A landscape with many valleys, sampled at points; each row gives a point and its height.
From any point a ball takes the steepest step (drop divided by distance) to one of its 2 nearest points. It stops when none of these is lower. Distance is the straight distance between rows; heights are no part of it.
z737 (h 178): 15,12,-13,-34,9,-27,7,18,-12,-6,-9,5,16,17,-3,-6,-5,-9,14,-3,-4,-18,20,24,5,5,-16,-15
z870 (h 456): 17,13,2,-18,-5,-18,5,16,5,7,-3,10,21,31,-18,22,-16,-7,11,19,-14,-13,3,20,-25,14,-6,-5
z543 (h 474): -18,-2,8,3,12,5,-13,4,6,9,13,-18,4,7,3,15,18,-17,14,9,-15,-7,5,-10,-2,-3,21,-5
z288 (h 397): 23,1,5,-15,-10,-4,1,17,1,6,-14,5,7,13,-1,8,-8,2,16,6,-11,-9,1,14,-10,25,-6,-5
z140 (h 134): 15,-1,12,-4,-7,10,-11,5,-2,20,2,-2,-37,3,-11,-25,-18,51,-39,-23,5,35,15,-2,27,-8,-17,2
z399 (h 580): -9,2,-4,-8,-19,-25,0,8,17,14,-7,2,10,-12,-1,1,-20,20,-29,0,-1,13,-11,17,5,3,-4,4
z413 (h 639): -45,17,0,11,-23,13,-3,-20,0,-2,-16,-2,34,-13,26,8,9,-37,-13,15,27,22,-32,-13,-17,-24,29,18
z729 (h 504): 39,-22,12,5,3,5,7,4,8,4,16,6,-32,12,-29,6,-15,43,-9,-10,-3,-5,27,-6,9,7,-4,6
z461 (h 360): 13,-12,0,26,15,3,7,-14,11,-11,15,5,5,5,-17,0,-4,-15,23,2,2,-22,2,8,-11,-5,-13,-7
z834 (h 638): 17,4,15,-7,-2,25,-8,4,-17,-8,-4,-5,-20,4,7,-11,2,-3,21,-1,-11,4,1,0,-7,16,-16,-9
z533 (h 541): -14,8,-24,24,13,-17,10,-22,24,-10,22,2,27,15,-31,18,-7,-39,10,15,-2,-25,-5,7,-15,-31,3,-2
z266 (h 416): 14,0,3,-5,-2,36,-13,2,-22,3,-15,-5,-40,-25,24,-15,22,17,13,-19,-11,20,-4,-22,12,22,-5,-8
z190 (h 513): 12,-3,15,9,7,49,-12,-8,-17,-4,0,-9,-44,-15,13,-6,28,1,23,-10,-6,3,-4,-34,3,16,4,-7
z800 (h 297): 20,-5,-10,7,20,0,10,-1,-5,-12,4,0,4,12,-14,0,4,-18,32,1,-3,-27,14,7,-3,3,-13,-9
z531 (h 432): -17,-12,0,26,21,-9,-3,-16,19,0,33,-5,-13,1,-19,-2,9,2,-12,-4,-1,-9,16,-1,9,-20,1,0
z880 (h 293): -11,-5,13,7,7,14,-14,1,3,8,6,-18,-23,-9,7,-2,15,12,-1,-7,-8,6,4,-17,12,4,10,1
z764 (h 376): -24,2,12,9,11,-1,-12,-3,11,5,16,-14,-18,-1,-7,-7,7,14,-24,-4,-7,10,11,-5,13,-13,3,0
z601 (h 241): 30,3,-16,-36,9,-37,11,24,-12,2,-17,6,14,22,4,9,-2,3,20,1,-7,-20,18,15,10,24,0,-9
z841 (h 646): -54,13,-8,15,-17,3,-10,-22,-3,-1,-11,3,16,-31,33,-8,14,-13,-45,2,26,45,-31,-13,4,-25,20,21
z757 (h 309): 33,3,-10,-34,3,-16,6,26,-20,8,-16,6,-9,22,7,9,3,9,28,0,-21,-16,16,5,9,39,3,-10
z628 (h 374): 23,5,3,-25,-26,-8,-7,23,-27,15,-13,8,-13,6,7,-1,-20,30,-19,-3,-12,19,3,23,-7,22,-24,-1
z617 (h 48): 34,-8,6,-6,-16,16,-2,10,-12,16,-12,3,-37,-6,-4,-21,-23,57,-24,-25,2,29,10,-1,22,16,-25,-1
z225 (h 248): 55,-10,3,-14,-3,8,17,13,-19,-7,0,25,-30,17,-18,-2,-15,32,4,-12,0,-15,32,12,-5,25,-26,2
z927 (h 323): -2,-7,-12,-18,11,-9,5,16,-10,9,-17,-7,12,-6,21,8,17,-12,27,0,-6,-6,-5,-13,18,17,20,-11
z603 (h 558): 32,-6,7,-17,9,2,5,19,-13,-3,13,0,-42,26,-13,12,-2,24,8,-11,-23,-14,43,-4,8,19,-7,2
z42 (h 326): 18,1,10,-14,-9,-1,-3,14,-9,5,-2,1,-20,4,-5,-12,-15,29,-21,-7,-5,10,18,14,5,14,-24,1
z396 (h 531): 36,-10,16,-8,-3,11,1,15,-10,7,17,1,-41,29,-24,9,-15,41,-11,-11,-14,0,42,-5,7,10,-7,5
z911 (h 477): -23,-9,-5,33,14,-2,-1,-18,19,-7,23,0,7,-5,-8,2,9,-18,2,3,10,-16,-3,-4,-1,-20,9,6
z487 (h 306): 1,-2,15,16,-13,42,-6,-19,-11,-9,-17,-7,14,-18,19,-2,9,-21,28,8,18,9,-33,-12,-29,3,12,-3
z701 (h 135): 48,-12,3,-5,-22,11,3,13,-10,12,-19,12,-31,-7,1,-10,-21,49,-6,-16,-4,14,0,-3,8,27,-22,-2
z830 (h 492): 24,-9,-17,-14,10,-29,22,5,7,4,-15,16,34,6,-4,5,-6,-2,26,1,5,-23,-7,5,11,12,6,-8
z428 (h 585): 33,-7,-6,-11,15,-5,8,11,-12,-5,13,4,-17,31,-16,19,2,5,26,0,-23,-29,36,5,-3,20,-8,-1
z94 (h 533): -17,3,1,-1,-20,-7,-8,2,2,10,-13,-5,5,-23,20,-9,-8,18,-30,-5,0,29,-19,9,5,-4,-7,3
z478 (h 429): -12,-8,-2,12,15,-11,0,0,11,6,13,-11,12,9,-5,22,14,-14,20,5,-11,-22,1,-10,2,-3,26,-3
z438 (h 696): -12,-1,-15,-8,-12,1,2,5,-21,9,-31,-4,41,-24,39,1,4,-17,17,4,15,15,-36,-17,5,4,17,-3
z302 (h 659): -22,3,-11,-8,-11,-10,10,5,-7,5,-18,0,39,-20,30,0,0,-15,5,2,16,8,-34,-4,8,-8,12,-2
z948 (h 285): 31,-6,6,-20,0,-4,8,15,-15,-8,9,14,-18,17,-18,-5,-14,27,-14,-15,2,-8,31,23,-4,11,-28,2
z563 (h 556): 18,2,4,1,9,4,-9,5,-6,-6,19,-5,-14,33,-20,15,5,-7,21,6,-27,-23,29,10,-19,8,-10,-7
z158 (h 388): -32,14,-8,-14,10,-13,2,0,2,-7,-1,-8,20,-13,8,-13,8,-21,-8,1,3,4,1,4,12,-19,0,-6
z814 (h 368): -13,3,19,28,-6,23,-11,-19,11,-11,12,-7,1,4,-13,2,0,-25,4,15,-1,0,-10,6,-32,-13,-3,-2
z674 (h 540): -39,10,15,26,8,25,-13,-27,-6,-15,9,-5,0,-22,11,-19,23,-17,-17,5,22,22,-12,-15,-7,-21,12,13
z571 (h 611): -45,18,-9,6,-23,7,8,-19,15,-12,-15,-2,45,-7,9,7,-3,-47,-14,19,28,9,-45,-13,-21,-36,30,15
z823 (h 682): 38,4,9,-13,-16,29,-4,17,-22,-5,-18,-1,-30,9,11,-7,-5,1,26,3,-23,2,2,-4,-16,32,-15,-5
z220 (h 227): 19,3,-15,-20,27,-16,13,10,-13,-17,3,3,8,19,-8,-7,1,-9,22,-8,-4,-25,27,20,10,2,-26,-13
z799 (h 291): -17,3,-6,-4,7,-23,8,-7,18,-11,7,8,-3,-7,-18,-16,-9,5,-36,-1,8,2,15,24,8,-21,-21,-2
z331 (h 582): -47,13,8,29,1,19,-16,-30,-2,-7,9,0,-2,-23,17,-13,23,-10,-33,4,33,31,-15,-25,1,-23,25,31
z167 (h 370): 2,-2,-11,-9,14,-24,6,5,10,4,11,-5,19,18,-8,22,7,-15,26,1,-13,-24,11,5,5,3,10,-10
z604 (h 205): -4,1,9,-2,6,-10,-8,-2,10,5,10,-2,-27,-2,-15,-23,-7,38,-45,-15,3,21,27,4,25,-19,-15,4
z704 (h 175): 15,-12,5,3,6,9,-1,8,0,8,-4,-2,-24,-9,8,-2,5,23,4,-8,-9,1,6,-11,14,16,-2,-5
z779 (h 622): -18,-8,-16,-1,0,-16,16,1,14,0,-10,3,35,-21,20,-3,-6,-11,4,0,18,-6,-25,-1,14,-11,13,6
z460 (h 581): -29,-11,-15,19,4,-11,18,-14,29,-1,3,9,33,-16,9,-1,-7,-22,-3,-1,28,-10,-32,-10,6,-25,19,19
z731 (h 431): -44,14,-11,-8,-1,-11,-3,-9,3,-5,-8,-6,22,-21,18,-11,9,-21,-21,2,12,16,-13,1,11,-25,3,1
z806 (h 455): 15,-2,5,-14,-11,-3,-4,16,-8,14,-13,-5,1,3,14,10,-4,14,14,9,-20,4,-7,3,-3,30,3,-6
z535 (h 427): 24,-20,9,24,5,7,7,-8,17,0,13,2,-10,0,-21,3,-9,15,11,-2,-1,-18,7,-2,-7,7,-4,-2
z48 (h 583): 2,-4,16,10,11,36,-13,-11,-11,-10,8,-11,-22,-6,5,-9,19,-11,23,3,-5,-5,2,-15,-9,6,-5,-10
z118 (h 475): 42,-27,5,25,9,4,11,-8,12,0,20,10,-23,8,-32,8,-11,31,0,-15,3,-19,29,3,2,5,-13,7
z414 (h 509): -28,-2,-12,28,10,-7,3,-21,22,-4,21,0,22,6,-14,12,0,-31,8,13,10,-20,-13,-5,-10,-29,14,4
z306 (h 609): -4,-10,1,4,-5,-27,6,2,30,7,5,3,11,-8,-5,2,-14,14,-16,-3,4,-4,-3,14,4,-6,0,8
z196 (h 491): 15,15,-8,-7,-2,-22,11,5,14,5,7,11,31,34,-36,27,-19,-17,8,14,-9,-21,1,20,-28,0,-5,-5
z227 (h 209): 11,-10,-8,-18,17,-4,2,15,-13,3,-7,-3,-10,0,12,3,19,-6,29,-4,-17,-13,10,-10,17,23,9,-12
z672 (h 169): -14,0,16,19,-1,32,-16,-19,-4,-5,-2,-8,-1,-17,16,0,13,-13,11,7,12,8,-18,-15,-18,-4,16,5
z166 (h 584): -32,8,-9,10,-9,7,12,-14,13,-11,-9,-2,50,-5,3,-1,-6,-46,4,10,29,0,-40,-10,-14,-33,19,5
z616 (h 311): 10,-4,-6,-12,3,12,-2,10,-19,3,-18,1,-25,-26,23,-12,15,18,13,-14,-4,9,-1,-16,20,17,-1,-15
z613 (h 614): -57,16,-1,17,2,1,-13,-19,0,0,7,4,1,-31,25,-17,19,-3,-45,-1,30,34,-19,-20,14,-28,20,21
z361 (h 428): 1,8,-3,-17,-24,-12,-15,24,-19,17,-16,-7,-6,-3,17,0,-5,28,-19,-1,-18,24,-5,13,6,19,-10,-5
z2 (h 714): 42,5,12,-19,-26,19,-2,23,-26,3,-10,11,-29,21,0,2,-17,17,5,2,-20,4,5,9,-16,36,-19,0
z941 (h 200): 53,-17,7,-12,-9,9,14,16,-10,1,-11,22,-27,-1,-7,-9,-17,37,0,-11,-1,-1,11,5,0,33,-21,4
z171 (h 335): -19,13,-2,-12,4,-20,-1,3,9,-5,9,-2,8,1,-8,-7,-3,-7,-17,1,-5,-1,16,19,0,-13,-9,-7
z719 (h 288): -13,1,23,16,-8,21,-17,-11,9,-1,4,-13,-6,0,-2,-1,4,-4,-4,9,-4,11,-12,-4,-18,-8,10,8
z742 (h 665): -46,19,-7,6,-27,5,-6,-17,-1,-7,-17,-8,32,-21,26,-1,7,-28,-34,11,20,35,-35,-2,-12,-23,18,13
z991 (h 483): -40,12,-7,-9,-12,-19,-12,0,7,5,-9,-6,9,-19,17,-4,1,4,-37,2,0,25,-11,8,12,-15,4,6
z905 (h 440): -24,1,21,43,2,31,-13,-37,8,-17,17,-4,-7,-6,-9,-10,11,-21,2,12,17,1,-16,-9,-31,-23,10,14
z481 (h 493): 1,4,-1,-18,-17,-6,-16,20,-16,16,-18,-10,-3,-3,27,11,9,16,2,3,-26,17,-9,-1,8,18,8,-6
z185 (h 529): 5,15,-15,13,0,-18,14,-19,22,-1,12,11,37,31,-40,24,-20,-34,12,14,-3,-22,-6,16,-27,-19,-8,-9
z851 (h 312): 13,-9,-12,-18,21,-16,5,13,-2,2,-1,-4,4,17,-3,20,12,-7,33,-1,-16,-26,17,-3,12,11,12,-12
z192 (h 488): -36,8,15,42,14,25,-17,-40,8,-19,27,-1,-11,-10,-11,-17,19,-23,-14,12,16,10,-12,-16,-13,-29,8,16
z935 (h 254): -3,3,-2,-16,5,-29,6,4,8,-6,8,10,-15,-4,-20,-17,-13,27,-46,-12,12,7,29,23,17,-15,-26,-1
z10 (h 425): 10,-10,-20,-17,8,-25,15,13,2,10,-24,1,32,-8,17,5,3,-7,31,-1,6,-20,-17,-7,21,14,16,-13
z888 (h 524): -3,5,10,0,9,0,-8,5,4,1,18,-12,-6,22,-16,14,6,-10,11,8,-23,-11,21,6,-10,1,2,-5
z184 (h 552): -32,0,-22,19,2,-8,20,-17,26,-12,4,9,43,-8,-5,4,-12,-42,-1,3,31,-16,-34,-10,-4,-37,14,13

For each start below, name the point where the ball stops.
z729 -> z737
z563 -> z227
z742 -> z184
z171 -> z617
z533 -> z704
z192 -> z672
z834 -> z704
z42 -> z617
z399 -> z617
